Each row is a point on a tangle of strands that fork and nearly touch. The rows are in no order.
In the rows, 128 means zero.
Points whose rows are less than 167 apart are linked; no others are. Some points are linked to none.
Z_730: [138 149 154 132 144  94 106 178  32 111 153 183 152 152 143 100 132 152
 117 142 115 113 133 135 119  89 114 127 131 117 148 160 125 122  81 111
 125 165 128 145 116 154 124 147]
Z_452: [139  75  70  71 129 134 152 116 170 135 142 109 176 123 163 156 163 152
  88  80 162 161 166 164 130 122 169 172 145  94 110 140 149  99 167 140
 173  92 110 148 188  88 154 103]
Z_692: [178 129 168 105  71 127 100 187  80  74 134 184 131 162 183 168 171  61
 115 156 104 128 130  87 155 139 120 177 115 123 148 130 188 182 122 166
 101 161 170 101 142 186 128 120]
Z_400: [ 81 127  88 162 188 145 111 117 145  97 106 161 126 143 176 130 101 124
 164  71 116 145 104 135 151 126 111  77 131 124 104  82 132 121 202 173
 163  76  68 127 197 144 143 140]
Z_673: [ 86 190 132 110 154 159 115 109 117 150  89 104 142 122 153 106  88 189
 165 124 102 148 106  67 117 141 100 126 110 134 139  98  91 134 160 141
 169  86 114 137 141  94  97 143]
Z_37: [117 146 129 134 169 121 100 143 104 115 141 141 111 145 187 148 132 129
 106  88 125 139 165 131 144  95 111 120 117  98 152 122 154 144 107 164
 106 106 112 107 135 173  76 121]
Z_531: [ 88 173  99 135 119 144 120 129 111 122  85 149 115 133 204 124 112 159
 167  68 110 158 107 109 132 128  82 117 119 120 125  75 137 160 191 171
 165  89  76 108 201 159 151 144]
Z_188: [106  96  99 130 128 114 125 110 198 118 179  95 128 113 161 162 149 145
 124  81 130 101 103 164 154  80 172 135 142 110 124 138 116 141 188 160
 155 101 144 162 135  94 119 101]
Z_169: [116 144 194 134 128 135 119 118 151 111 159 136 119  99 153 122 104 135
 144 115 107  95 108 139 159  99 168 128 170  85 141 160 136 121 135 166
 128 119 132 138 119 181 109 101]
Z_800: [131 165 171  82 148 127 139 104 133 150  97  75 187 116 101 102  60 159
 121 185 126 121 107 104 123 156 137  89 131 130 116 147  71  74  90  98
 128 110 163 141 137 152  77 133]
Z_622: [146 104 156  97  90 158 130 164 152  93  77 174 124 122 173 171 137  75
 178 141 126 120  84 120  90 169 118 135  90 106 126  91 129 158 140 163
  95 124 149  84 188 189 132 153]
Z_543: [140  75  87 134 100 126 116  89 110 113 135 111 102 115  91 113 180 114
  64 122 135 107  97 121 134  65 130 155 112 127 167 159 148 151  59 141
 152 186 107 165 116 144 171 144]
Z_802: [103 145 158 124 138 110 125 133 231 136 176  90 121  97 155 124  56 142
 120 144 105  74 111 158 120 122 168 122 182 131 149 167 113 107 161 162
 161  64 176 168 156 137 113 106]
Z_55: [ 91 149 135 185 149 101  74 119 165 110 151 135 120 116 158 114  79 184
 140 107 105  74  61 147 140  71 133  84 139 120 176 146  82 122 140 189
 159  96 138 142 174 166 129 122]
Z_65: [111 153 126 128 150 191 142 120  98 175  42 103 152 111 133 139 101 179
 126 146 138 183 115  61  85 191 113 117  71 143  92  98  41 131 108 117
 139 142 115 113 112  96  93 171]
Z_534: [129 121 136 136 121 103 125 121 109 151 131 102 129 156 112 134 141 138
  84 107 142 155 183 105 119 119 139 149 112 120 137 128 131 106  88  92
  69 161 141 113  86 102 116  71]
Z_505: [ 98 132 114 164 180 136 104 116 187 115 119 120  98 101 143 108  75 166
 161 113 110  95 114 142 131 109 104 115 117 161 133 127 108 120 169 154
 182  58 141 165 115  94  84 122]
Z_13: [149 142 167  91 120 187 149  79 112 144 128 114 109 110 113 105 105 130
 130 158 120 207 126 119 146 194 149  89 118 121 107 108 117 122 113 110
 126  94 111 153  76 131  74 154]
Z_682: [159 129 122  95  79 181 128  86  98 144 162  71  81 116 118 108 148 115
  94 126 149 177 138 117 160 132 111 118  93 119 135 154 143 127 107 122
 131 159  91 121  84 155  98 130]
Z_850: [130  59  67 128  81 161 117 120 149  84  89 171 113  91 163 138 178 131
 137  82 159 123  62 121 120 167 111 156 104 146 102  94 133 159 152 156
 187 133  82  93 158 111 140 117]
Z_264: [131 129 152 108 118 162 111 143 121 110 102 185 100 114 195 134 149 112
 140 148 110 120  85 141 143 154 109 111 101 119 139  89 147 165 121 168
 116 101 107  97 161 183 121 134]
Z_441: [122 156 127 112 131 220 163  99 133 160  79  86 113  87  94 103 114 146
 122 174 128 165 112  57 107 192 132  97  98 150  98 102  67 105  95  90
 121 148 129 123  87  58  97 128]
Z_651: [150 134 115 129 136 128 132 133  67 139  85 142 154 137  99 139 162 134
 113 173 112 140 116  81  80 154 128  89 105 113 105 110  86 104  77  90
  98 175 106  85 126 109 201 135]
Z_618: [156  99 105 111  80 122 153 134 129 154 184 107 130 100  97 146 156 103
  79 170 135 117 132 143 116 123 178 146 136 119 146 166 170 122  64 109
  80 177  98 127 132 113 181 102]
Z_596: [104 136 142 149 154 136 105 128 203  98 100 130 134 146 174 167 133  87
 157  97 104 134 137 153 107  92 139 101 188  82 135  84 108 106 208 164
 105  95 139 115 208 183 138 127]
Z_224: [145 117 112  96 175  93 127 126 162 116 130 134 201 136 145 163  97 166
 118 111 141  96 148 180 112 104 163 107 157  82 134 125 116  82 183 138
 166 114 143 139 198 139 152 120]
Z_535: [165 125 115 134  98 133 131 138  93  97 108 172 146 109 134 146 175 140
 130 171  99 130  83  82  78 172 127 134  93 137  90 105 102 102  99 108
 104 169 138  29 124 114 159 119]
Z_832: [135 101  85 131 143 154 135 113 170 128 143 119 114 100 158 141 127 161
  83 137 135 132 130 172 117 113 180 130 113 119 122 132  98 108 166 144
 150  88 115 153 105  82 130 114]
Z_886: [124 172 158 137 134 129 106 139  27 141  98 175 123 146 143 150 101 133
 147 123 108 161 158 106  95 149  81 128 100 118 129  79 121 140 145 132
 123 118  90 132 117 150 144 173]
Z_433: [159 129 163 124 103 140 130 115  80 152 147 120  81 128  70 114 150  75
 136 182 130 132 141 134 174 145 109 111 132 160  95 162 164 158 102  98
 118 143 111 159  75 171 146 144]
Z_633: [126 120 141 119 173  86 136 139  92 142 101 186 156 147 128 141 133 102
 110 148 115 121 182 169 102 155 123 134  97 128 111 107 159 107 113 101
  76 110 131 158 127 152 125 155]
Z_971: [ 71 178 171 175 177 149 107 136 180 115 104 121 113 130 187 117  70 121
 152  96  79 133 126 135 104  80 131  93 200  85 164  87  82 118 177 168
 108 105 138 106 173 158 118 116]
Z_877: [170  60  43 129  95  66 160 162 129  94 164 134 146 145 113 148 169  84
 111  87 144 120 165 178 133 106 168 208 154 114 152 135 192 120 137 106
 139 177 112 134 147 118 193 115]
Z_387: [144 139 147 107 185 100 145 145 186 123 121 102 143 138 161 174 105 142
 112 119 149 124 150 156 107  78 152 115 163  76 162 119 115  84 153 142
 133 126 157 114 143 128 100  95]
Z_448: [122 125 103 155 154  96 133 108 108 186 161  73 111 126  63  96 113 135
  94 138 128 133 156 119 151 105 114 117 162 172 145 150 134 112  88 117
 131 148  91 188  63  78 125 139]
Z_876: [123 155 136 112 140 101 136 128 133 194 170  94 156 116 130 132  67 182
 104 136 137 106 164 156 112 111 155 116 147 118 134 165 105 107 134 114
 139  84 120 173 103  85 115 136]
Z_542: [112  68 116 163 134 145 111 121 138 122 149 133  99 154 148 166 200 104
 106  94 143 132 121 157 173  88 107 135 129 115 114 101 153 161 165 159
 139 114 100 153 141 140 149 160]
Z_781: [168  62 116 122 129 144 133 142 145  86 134 140 153 146 172 177 167 114
  96 118 148 129 136 130 149  99 171 151  99 106 153 134 147 127 105 154
 117 167 145  93 138 146 126  93]
Z_29: [135  92  92 143 170 138 131  95 141 104 137 135 150 159 168 151 154 150
  73  92 151 177 222 147 131 118 134 122 118 106 151 114 141  93 152 150
 108 138  86  90 129  98 132 104]
Z_916: [145 120  99 132 174 141 146 123 108 127  57 139 166 125 143 165 131 144
 120 126 166 146 112 135  90 167 101 101  59 124 100  83  71  92 137 110
 135 122 140 106 169 137 121 143]
Z_786: [129 124 164 137 146 107 143 147 104 142  94 120 154 146  92 131 144 119
 128 141 135 115 128 107 125 145 139 122 133 112  96 135 110 110  76  73
  80 155 176 112  76 131 117 101]
Z_488: [126 180 200 149 134 112 126 144 116 116 131 136 133 129  90  72  67 139
 181 152  93  99 123 129 123 140 152  64 150 133  90 134  93 124  98  82
 108 124 169 140  93 163 129 119]
Z_17: [128  74  63 119 106 103 129  96 148 134 171 106 130 119 107 116 173 134
  82 115 140 111 110 164 136  75 132 187 129 120 146 143 169 122 130 130
 157 137 117 166 128  88 170 141]
Z_914: [149  73 127 130  95  67 123 193 127  78 142 177 132 184 141 154 186  81
 126 118 145 142 148 146 139 108 130 194 160 111 162 129 198 154 112 142
  68 174 144 105 150 134 132 132]
Z_649: [148 152 149 138 113 102 111 124  44 157 174 117 116 120  62  84 126 113
 158 186 104 111 115 112 176 154 108  87 126 161  82 160 126 123  63  81
 117 180 103 158  70 158 159 150]
Z_859: [164 105 166 101  77 136 121 183 124  83 109 192 161 140 179 177 155  67
 174 141 124 116 125  88 123 168 150 159 110 102 153 114 164 167 143 151
  75 165 203  54 181 188 123 113]
Z_331: [114 134 157 112 144 142 123 160 185 122 101 120 112 145 158 140 116 116
 163  96 152  89  77 108 116 102 114 112 149 129 138  98 126 144 154 137
 138  97 149 112 160 187 100 113]
Z_861: [161 115  96 144  79 174 133 119  96 150  94  96 110 133 122 134 195 108
  97  99 141 161 113  57 128 130  99 151  87 140 123 107 133 160  64 102
  97 198 119  73  95 158 159 107]
Z_703: [144  66  83 129  86  56 149 176 155 104 149 140 109 151 110 143 173  70
 131  82 171 113 164 151 136 106 150 202 186 122 169 153 210 161 143 129
  97 164 130 136 126  90 128 124]
Z_787: [ 87 152 157  91 124 123 126  99  71 175 143 103 151 137 118  91 104 162
 122 154  94 129 146  86 108 192  90 105 111 154 112 148 106  97 126 116
 116 120 118 161 124  85  89 197]
Z_334: [ 80 188 173 154 154 175 123 114 150 143 114 110 107 120 118  94  14 146
 160 135  97 125 144 113 121 126 114  55 158 147 157 122  79 113 155 167
 146  68 146 173 149 167  88 164]
Z_719: [113 167 162 112 114 131 100 101  99 145 131 131 120  96 149 101  95 175
 151 163  91 124  88 105 120 159  80  84  99 155 122 104  96 110 124 130
 170  95 114 134 130 101 101 171]
Z_739: [172  82 132 102  72 131 133 149 116 151 139  72 113 142  62 129 203  62
  80 131 147 118 138 101 136 123 136 170 143 129 114 175 171 146  77  79
 109 214 159 127 114 167 130 115]
Z_386: [178  80  72 110 105 131 142 133  69  73  97 160 163 172 128 147 231  90
  92 109 161 152 125 112 125 182 111 169  65 135 131  95 149 127 129 122
 110 193 143  63 191 168 160 113]
Z_711: [136  92 101 101 133 148 132 104 166  72  84 158 133 150 149 123 132 105
 166 106 132 156 123 164 114 181 126 109 114 132 103  73 130 122 191 119
 150  72 109 126 211 112 165 114]
Z_615: [127 168 201 131 126 117 139 168 151 116  73 137 144 136 104 124 111 105
 182 146  99  92 132 109 111 135 144 106 163 116  96 113 117 140 119  98
  86 133 191 105  96 166 115 105]
Z_810: [114 148 149 112 175 101 139 156 122 140  90 121 180 161 120 135 112 137
 108 118 128 109 164 104  80 121 120 101 130 119 119 114 102  74 115  82
  94 126 174  87 135 124  73 115]
Z_660: [184  90 141  88 102  98 155 140 124 151 139  92 167 117  59 169 173 118
  99 155 161  99 118 112 109 166 157 168 121 105 102 162 157 102  92  93
 115 198 194 104 132 158 111 107]
Z_863: [121 126 120 159 179 112 119 138 127 114 109 174 137 109 140 115 115 151
 152 123 121 115 127 162 122 130 120 116 131 126 137 100 104 136 123 140
 131 107 112 119 148 110 146 141]
Z_463: [123 107  87 122 138 136 145 130 133 160 154 119 140 102 123 120  90 194
 111 137 126 113 122 130  90 118 141 124  81 155 126 135  76  82 136 104
 139 112 122 167 107  55 123 107]
Z_925: [134 153 149  92  84  83 120 150 124 133 184  74 151 126  89 128  85 156
 132 167 131  80 112 158 138 132 190 124 144 118 103 199 140 123  74  81
 125 154 147 139  88 147 158 109]
Z_257: [126 163 177 158  82 136 121 121 157 115 157 144  75  93 104 104 101 128
 218 138 133 104  76 123 184 136 131 114 157 167 108 127 118 168 120 141
 158 108 137 126  70 165 112 147]
Z_990: [137  98  71 111 103 155 141 101 140  63  94 188 131 124 156 116 167 101
 175  79 138 166 117 137 126 207 113 147  80 144 117  70 125 152 159 128
 161 111  85  65 185 114 161 121]
Z_973: [ 97 149 146 180 141 149  82 105  95 136 135 168 114 115 137 147  99 124
 142 115 121  89 109 158 167  90  66  69 129 127 118 128 122 131 176 203
 160  63 117 186 189 210 134 181]
Z_774: [ 92 176 154 164 122 149 152 114 137 144 115 120  70 136  93 102 115 123
 154 137 122 166 150 131 208 103  97 135 159 140 114 123 148 156 150 130
 126  80 111 128  88 123  96 151]
Z_507: [ 99 130 151 165 116 155  89 112 178 118 134 131  78  90 144 142 113 139
 190 135 106 103  66 128 174 116 125 116 128 148 128 145 131 151 173 162
 171  70 131 155 111 137 129 155]
Z_248: [142  78  45 134 139 134 175 106 189 177 153  97 126  96  81 126 136  97
  47 121 151  89 142 139 101 138 145 145 147 163 152 141 152 111 106 119
 112 158 105 169 136  78 193  99]
Z_48: [149 120 151 101 129 118 128 161  53 136 150 149 141 134 124 134 159 113
  76 162 117 130 127 112 142  92 143 148 101 109 130 164 134 123  80 112
 118 190 154 171 102 184 142 111]
Z_350: [116 136  47 123 116 170 129 132 146 121  91  97 132 120 162 123 163 158
 111 124 143 179  75  97 130 144 107 150 100 137 133  88  83 124 135 123
 144 136 136  92 133  58 164 100]
Z_369: [114 129 125 131 127 112 127 135 155 161 186  95 122 126 148 166 121 146
  91 118 156 115 159 188 133  80 197 169 161  82 158 184 175 142 102 135
 133 125 103 148 100 132 145  91]
Z_657: [ 86 178 117 170 113 164 123 114 124 146 128 112  72 107  89  81 113 157
 167 155 106 142 120 102 151 138  95 127 109 188 104 151 125 150 117 122
 155  93 102 130  61  98 108 143]
Z_287: [ 82 131 148 167 134 128  65 117 159 109 154 124 112 128 136 146 147 112
 142  99 101  74  88 148 171  85 119  85 180 109 125 128 152 143 178 201
 143  78 128 175 182 213 124 163]
Z_39: [129 118 135 141 106 115 128 107  59 151 145 137 145 123  76 118 142 148
 119 164  94 132 134  87  96 126 154 107 121 143 120 166  92 101  85  98
 103 196  96 100  97  84 182 107]
Z_929: [130 105 111 160 143 143 116 116  43 140 122 146 110 135 101 103 155 127
 115 102 129 125 144 125 129 110  62 142  96 165 115 130 151 143 114 127
 148 137  86 168 123 137 145 176]
Z_484: [137 143 146  82 146 156 160  88 116 159 100  61 131 113  85  89 102 134
 132 171 125 163 121 103 158 182 141  93 119 149 114 157  76  91  88  73
 125 127 145 135  85 112  88 131]
Z_819: [118 172 220 137 113  75 120 150 113 127 159 156 112 148 127 106 101 129
 144 147  88 117 139 153 144  72 161 130 206  79 157 169 173 118 126 172
 118 142 126 135 118 221 140 129]
Z_171: [133 164 158 143 117  54 101 171  88 136 173 143 117 149  88 113 113 121
 169 169 115  85 113 151 141 114 151 107 167 158 112 176 142 129  72  95
 125 168 128 144  70 145 163 118]
Z_986: [123 159  58 124 185 136 146 140 150 122  76 103 147 123 142 115  88 154
 138 129 131 154 147 117  91 169 105 110 100 155 102  72  71 115 167 114
 173 103 155 129 151  21 120 110]
Z_826: [162  51  52 137  83 120 148 110 135 107 172 149 112 148  86 111 173  64
 108 100 141 123 107 133 123 136 124 164 101 153 160 104 176 148 123 107
  96 165  90 100 145  97 194 126]
Z_367: [140 142 109 139 122 156 134 118  94 158  96  96 115 151 108 114 164 101
 101 117 125 178 168  80 119 153  90 127 106 148 127  92 123 126  89  91
  73 158 114  91  78 125 118 117]
Z_405: [129  98 117 140 102 125 128 129 127 115 165 147  99 118  79 102 142 143
 143 164 134 115  88 124 111 146 114 132 112 185 123 142 130 130 116 105
 118 121  90 139  92 102 183 135]
Z_465: [140  99  86 129 143 130 144 113 100 166 149 117 169 156 131 145 128 156
  66 101 141 165 213 138  99 122 111 135 102 114 157 124 110  93 104 116
  94 155  99 126 129  87 116 119]
Z_680: [153 118 114  66 141 106 143  88 132 161  99 110 190 128 127 172 128 150
  92 157 160 131 148 165 107 119 152 132 124  84 139 125 116  66 136 118
 131 109 125 125 156 121 162 141]
Z_683: [155 111 150  98 107 138 142 101 114 147 145  75  81 136  98 131 169  72
  96 123 168 140 150 140 157 106 121 148 140 142 129 151 175 137 106 119
 113 163 134 153  60 158 107 125]
Z_150: [ 97 154 169 136 111 155 138 104 112 132 192 120  79 100 105  68  90 168
 151 165  97 135 111 134 164 117 140 114 129 165 120 196 138 123 129 137
 177  99 107 174  87 108  83 133]
Z_851: [114 144 146 121 170 103 155 142  79 189 110  74 193 143  93 134 104 140
  94 164 107 132 203  94  60 170 138  88 128 135  78 128  86  73 119  87
  83 137 127 119  97  49  91 173]
Z_300: [146  84 142  56  44 138 136 128 146 140 180 106 144  93 118 139 153 109
 105 187 135 106  92 120 129 174 173 172 119 132 129 159 154 136 100 103
  91 155 126 115 110 132 139 125]
Z_121: [126  89 122 128 119  99 116 141 186 117 135 156 115 129 120 151 141  78
 166  82 150  76 128 161 152 120 118 140 167 113 134 128 180 164 181 161
 112  78 159 142 183 131 114 148]
Z_563: [ 91 157 173 135 172 133 123  96 197 144 158  92  97 115 123 109  48 125
 140 104 100  87 132 137 132 127 121  81 172 150 144 140 122 112 159 155
 155  58 160 177 145 201  92 130]
Z_164: [148 140  74 131 175 125 159 138 194 108  60 113 126 138 141 144 121 123
 145  99 167 152 166 140 125 142 126 139 139 126 127  81  85 130 185 120
 144 107 175  99 151  30 132  86]
Z_357: [109 116  62 138 153 159 127 124 173 117  88  79 123 145 164 136 158 123
 124  80 145 169 120 121 147 107 128 157 123 111 129 102  91 151 176 133
 140 117 158 122 149  59 112  93]
Z_988: [104 113  69 136 171 147 122  97 128 100  82 146 111 157 147 132 145 102
 157  80 136 186 162 153 156 148  91 121 119 143 100  81 145 141 219 151
 140  80  57 135 175 102 150 135]
Z_776: [143  89 106 137 108 144 127  78  68 160 152 123  94 126  73  90 173  87
  58 128 123 135 119 109 108 122  89 167  89 150 145 148 181 129  89 141
 131 176  67 171 118 143 160 154]
Z_122: [136 168 194 125 114  91 124 144 105 125 166 128 100 150  86  78  83 129
 160 150 124 126 135 155 174 109 149 124 191 123 109 158 132 147 117  84
 131 148 155 148  56 175 112 115]
Z_190: [ 83 200 146 121 155 162 140 138 117 146  50 115 184 129 133 102  79 177
 144 155 102 148 120  65  74 169 128 119 110 130 114 103  82  98 111 114
 128 110 141  86 131  95  82 130]
Z_788: [160  69  79 105 166 106 155 125 173  89 117 126 182 178 145 167 162  99
  88  76 174 170 199 161 131 138 163 145 141 100 133 116 162 103 170 131
 131 134 131 109 161 116 150 102]
Z_513: [137  76  98 108 125  98 131 147 204 114 169 110 150 121 147 178 127 152
 128 116 158 101 137 188 116  90 204 171 172  95 139 153 141 132 141 141
 156 140 150 130 131  91 161 103]
Z_727: [101 173 147 202 128 159 101 128  94 105 132 179  81 134 154 139 104  88
 146  85 103 113 116 149 146  66  73  98 128  95 124 110 158 143 193 199
 113  86  99 110 178 212 106 147]
Z_490: [167 136 144  74  93 155 136 119 162 109 102 147 164 141 144 182 157 122
 114 154 154 128 134 114  93 163 162 131  95  91 116 101 139 115 132 110
  80 137 182  43 157 130 104 122]
Z_120: [ 98 162 146 154  78  97 118 138 166 103 183 118 105 128 106  91 117 134
 192 150 121  89  62 116 151 128 129 141 140 159 118 158 140 171 107 118
 143 129 169 119  80 105 118 108]
Z_834: [136  67  86 150  94 107 141 150 153  92 145 186 108 145  99 135 157  63
 166  53 166 112 159 140 150 102 125 170 138 132 124 128 197 179 179 141
 129 136 130 131 150  96 139 138]
Z_412: [119 176 180  98 135  99 148 119  92 165 124 133 182 142 128 153 130  97
 100 157 110 139 200 148 114 146 146 121 138 106 111 129 194  94 107 109
  75 133 133 145 125 155 108 137]
Z_601: [166 111 126 129  71 153 115 138  90 115 118 137 101 112 144 120 193 121
 131 128 126 118  72  85 140 136 106 146  99 138 117 145 111 175  63 137
 137 180 116  93  94 136 156 130]
Z_273: [103 180 155 161 119 142 136 135  32 144  95 172 120 133 116 129  91 144
 164 138 102 167 125 121 112 152  64 104  97 154  91 111  95 172 104 139
 126  92  81 152 144 182 131 223]
Z_587: [150  83 102  87 121 109 149  92 158 163 128  76 167 124 130 170 176 129
  65 116 168 135 129 165 117 117 159 173 112 107 138 139 152 107 123 133
 138 134 133 142 145 112 127 131]
Z_409: [113 158 136 123 137 103 116 154 215 117 145 109 146 111 138 126  88 172
 148 156 136  77 116 151 115 133 170 144 161 128 132 137  92 109 155 129
 149 115 192 131 127  62 133  87]
Z_416: [174  64 162  58  59 105 166 146 155 121 169 111 146 109 109 164 133  88
 145 140 140  98  99  99 125 176 179 168 141  94 111 165 156 154  94 112
 110 175 189 115 136 158  87 133]
Z_311: [111 134 157 124 168  87 108 170 107 123 127 159 138 158 159 115 128 146
  81 141 131 130 173 143 142  82 138 130 171  90 164 156 158 111 106 129
 112 139 108 146 134 146 121 123]
Z_100: [146 117 159 124 102 131 118 119 128 146 180 130 115  99 149 140 130 165
 114 133 134 113 114 157 147 114 168 140 139 101 125 168 138 130  89 145
 169 152 108 146  98 159 109 105]
Z_243: [170  92 161 101  82 125 125 154 156 106 125 157 148 133 158 188 142  77
 149 134 129 126 188 133 103 158 155 138 119 100 142 114 173 153 139 130
  65 149 171  59 151 134 128 114]
Z_570: [172  96  96 106 147 139 109 149  92  83  91 173 167 182 156 165 164  82
  99 135 136 148 165 145 125 160 110 167  85 118 119  96 157 144 157 129
 138 186 151 121 179 163 164 119]
Z_58: [122 110  76 146 172 115 142 123 106 147 155 111 153 126 112 109 103 139
  92  95 124 152 185 126  92 118 103 137 116 155 144 156  90  98 137 102
 122 107 100 165 123  31 113 155]
Z_911: [107 157 142 124 160 146 141 125  79 159 130 126 120 117 132 122 103 138
 120 114 149 177 163  96 137 107 104  78 139 130 137 144  85 131 114 117
 132 105 100 167 101 110  98 169]
Z_397: [108 158 129 136 141  51 119 129 112 163 193  63 116 140  65  72 107 144
 112 131 140 109 133 142 178 102 150 111 168 154 141 185 138 121  56 101
 161 143 124 178  52 121 104 132]
Z_792: [131  92  93 120 137 151 159 127 154 109  88 158 142 157 142 130 178  95
 116  86 162 132 125 133 114 163 139 145  92 152 125  83 140 136 141  92
  86 129 132  92 126  99 148 107]
Z_154: [151  97 124 127  98 158  95 133 163 109 128 164  95 107 180 131 164 131
 147 123 127 105  70 118 156 137 118 126 109 117 140 105 120 169 111 159
 156 142 112  88 130 113 140 121]
Z_30: [108 158 140 167 116 115  86 133  95 111 172 144  89 112 148  92  71 154
 146  85 109  92  85 128 139  48 106  96 117 134 160 158 106 143 124 170
 172 100 116 145 119 152  97 140]
Z_668: [130 150 128 148 146 160 135 124 185 103  78 154 163  92 117 133 105 178
 160 147 140 113  86 124 109 144 140 102 128 101 136 107  57 110 146 133
 163 116 188  86 167 114 120  96]
Z_799: [126 167 162 106 171 101 162 143 158 166  95  84 190 137 115 111  77 174
 101 155 133 116 121 104  79 119 117 119 140 128 123 135  74  62 149 128
 132 113 195 119 141  98  51 116]
Z_461: [138 154 101 103 182 128 155 135 162 156  76  87 180 113 112 121 118 165
 101 177 141 122 137 108  95 164 134 122 113 148 113 115  76  71 158 115
 150  99 204 105 133  37  99 102]
Z_354: [ 80 199 193 172 111  76  90 109 116 119 190 136 103 125  83  96  84 161
 142 130 105 106 126 166 175  75 129 120 211 124 168 187 159 131 130 158
 158 107 120 154 119 181 112 141]
Z_962: [134 127 130 171 137 118 110 143 101 127  94 146 111 132 101 124 146 124
 163 130 144  97 121 143 160 112  74 130 104 173 107 114 147 166 147 128
 151  83 131 181 119 178 166 169]
Z_717: [151 132 148  95 142 164 178 113 191 127  93 118 138  88 123 146 134 152
 136 167 155 120 101 124 101 166 145 117 109 129 103 103  92  93 140 118
 137  90 172 100 134  84  97 114]
Z_648: [134  75  90 124 117  85 145 157 225 109 140 115 131 103 116 152 112 142
 176 122 159  93  94 141 116 135 167 163 141 133 140 146 118 148 166 121
 138 147 169 107 139  42 128 108]
Z_896: [118 162 117 131 143 130 119 146  72 131  60 155 141 141 173 148 131 123
 144  92 111 186 152 129 122 156  80 125 109 127 115  43 146 161 138 127
 111 104  88 114 182 172 167 159]
Z_390: [129 142 153  96 146 157 144 130 123 159  75 112 126 119 134 134 126 121
 150 133 146 125  95 107 130 183 109 122 103 147  96  87 115 156 106 109
 114 117 122 118 105 172 123 143]
Z_115: [159 113 145 139 127 128 138 145  80 125 121 174 123 133 142 158 148 107
 106 153 116 157 140 147 129 127 122 170 103 121 124 105 154 134 118 115
  93 138 121 170 103 169 165 136]
Z_584: [ 99 174 150 173 138 119 115 166  97 102 119 183  78 133 160 124 136  83
 162 114 107 139 128 139 158 108  95 121 130 111 143 106 164 165 133 162
 110  92 116 113 132 189 109 120]
Z_399: [ 73 192 156 176 157 156 111 141 134 120  97 155 118 101 161 101  22 143
 170 104  80 137 141  99  78 116  92  81 145 117 161  94  65 133 157 161
 138  91 117 123 167 136 105 159]
Z_181: [ 94 137 126 170 166  85  63 114 147 119 146 128 100 157 139 117 120 178
 129  95 137 114 130 146 146  60 130 124 148 133 145 150 106 158 117 149
 178 150 111 159 103  87 149 132]
Z_597: [ 95 116 112 180 136 168 125 106 154 166 120  75  58 115 107  87 137 134
 147 100 142 137  86  93 160 104 101 156 122 166 141 132 127 166 131 133
 165 126 111 155  69  99 126 126]
Z_591: [153  82  43 136 115 109 131 112 123  90 156 141 136 126 100  87 169 110
 120  92 134 135 157 149 118 117 129 172 125 135 150 142 155 119 133  94
 137 162  87 145 150  90 183  98]
Z_384: [ 72 181 123 151 142 136 119 123 126 120 173 113  82 101 144  95  58 166
 151 141  95 130 108 145 152  77 101 115 142 160 155 177 104 134 161 163
 186  88 130 165 106 102  64 128]
Z_503: [121 106  99 140 111 112 142  95 140 188 180  71 114  95  60 125 117 101
  68 150 131 102 130 128 107 132 145 137 133 152 144 162 127 105  66  77
  88 168  89 156  88  91 162 107]
Z_632: [100 133 114 180 150 136 128 140 127 136 129 109  89 137 123 106 137 155
 140  94 149 138 137 112 132  72  95 137 145 137 147 117  94 143 133 132
 139 152 106 153  83  62 159 112]
Z_182: [172 159 184  90  98 146 146 128  57 124 131 142 105 138 114  96 136  91
 159 197 105 177 155 110 185 171 124  95 143 131  82 147 161 150  90  85
 112 143 120 118  79 207 112 143]
Z_228: [141 157 130 147 108 107 109 142  26 120 153 180 142 123 140 112 131 161
 113 148  86  97 118 109  95 118 121 106 118 139 120 166  95 148  71 144
 128 163  97 105  92 115 146 111]
Z_731: [109 174 185  88 104 161 133 101 148 134 170 113 122 116 122  71 104 145
 162 182 101 169 131 120 162 155 157  97 160 154 105 150 151 123 134 103
 130  95 139 139  79 121  85 117]
Z_600: [106 126 154 102 152 160 121 107 172 103 104 169 155 151 187 149 136 119
 120 116 106 157 131 146  89 120 127 118 117 102 137  95 138 105 188 151
 104  91 112 104 214 185 110 147]
Z_663: [176  82  89 111  74 126 122 118 114  96 144 151 127 141 135 155 189  89
 113 146 122 144 116 115 111 155 125 178  91 145 149 113 177 150 118 129
  80 192 117  62 168 115 173 118]

A fork is a point with three links. Follow the links from the first point to the second and name the forks in between, in order.
Z_384, Z_692 => Z_150, Z_484, Z_799, Z_786, Z_534, Z_154, Z_264, Z_859
Z_703, Z_651 => Z_591, Z_17, Z_587, Z_465, Z_534, Z_154, Z_264, Z_584, Z_730
Z_243, Z_448 => Z_859, Z_264, Z_154, Z_534, Z_786, Z_171, Z_433, Z_683, Z_503
Z_39, Z_896 => Z_730, Z_584, Z_264, Z_154
Z_727, Z_876 => Z_584, Z_264, Z_154, Z_534, Z_465, Z_463
Z_120, Z_463 => Z_384, Z_150, Z_484, Z_799, Z_786, Z_534, Z_465
Z_776, Z_800 => Z_17, Z_587, Z_465, Z_534, Z_786, Z_799
Z_264, Z_150 => Z_154, Z_534, Z_786, Z_799, Z_484
Z_350, Z_120 => Z_461, Z_799, Z_484, Z_150, Z_384
Z_367, Z_618 => Z_534, Z_786, Z_171, Z_433, Z_683
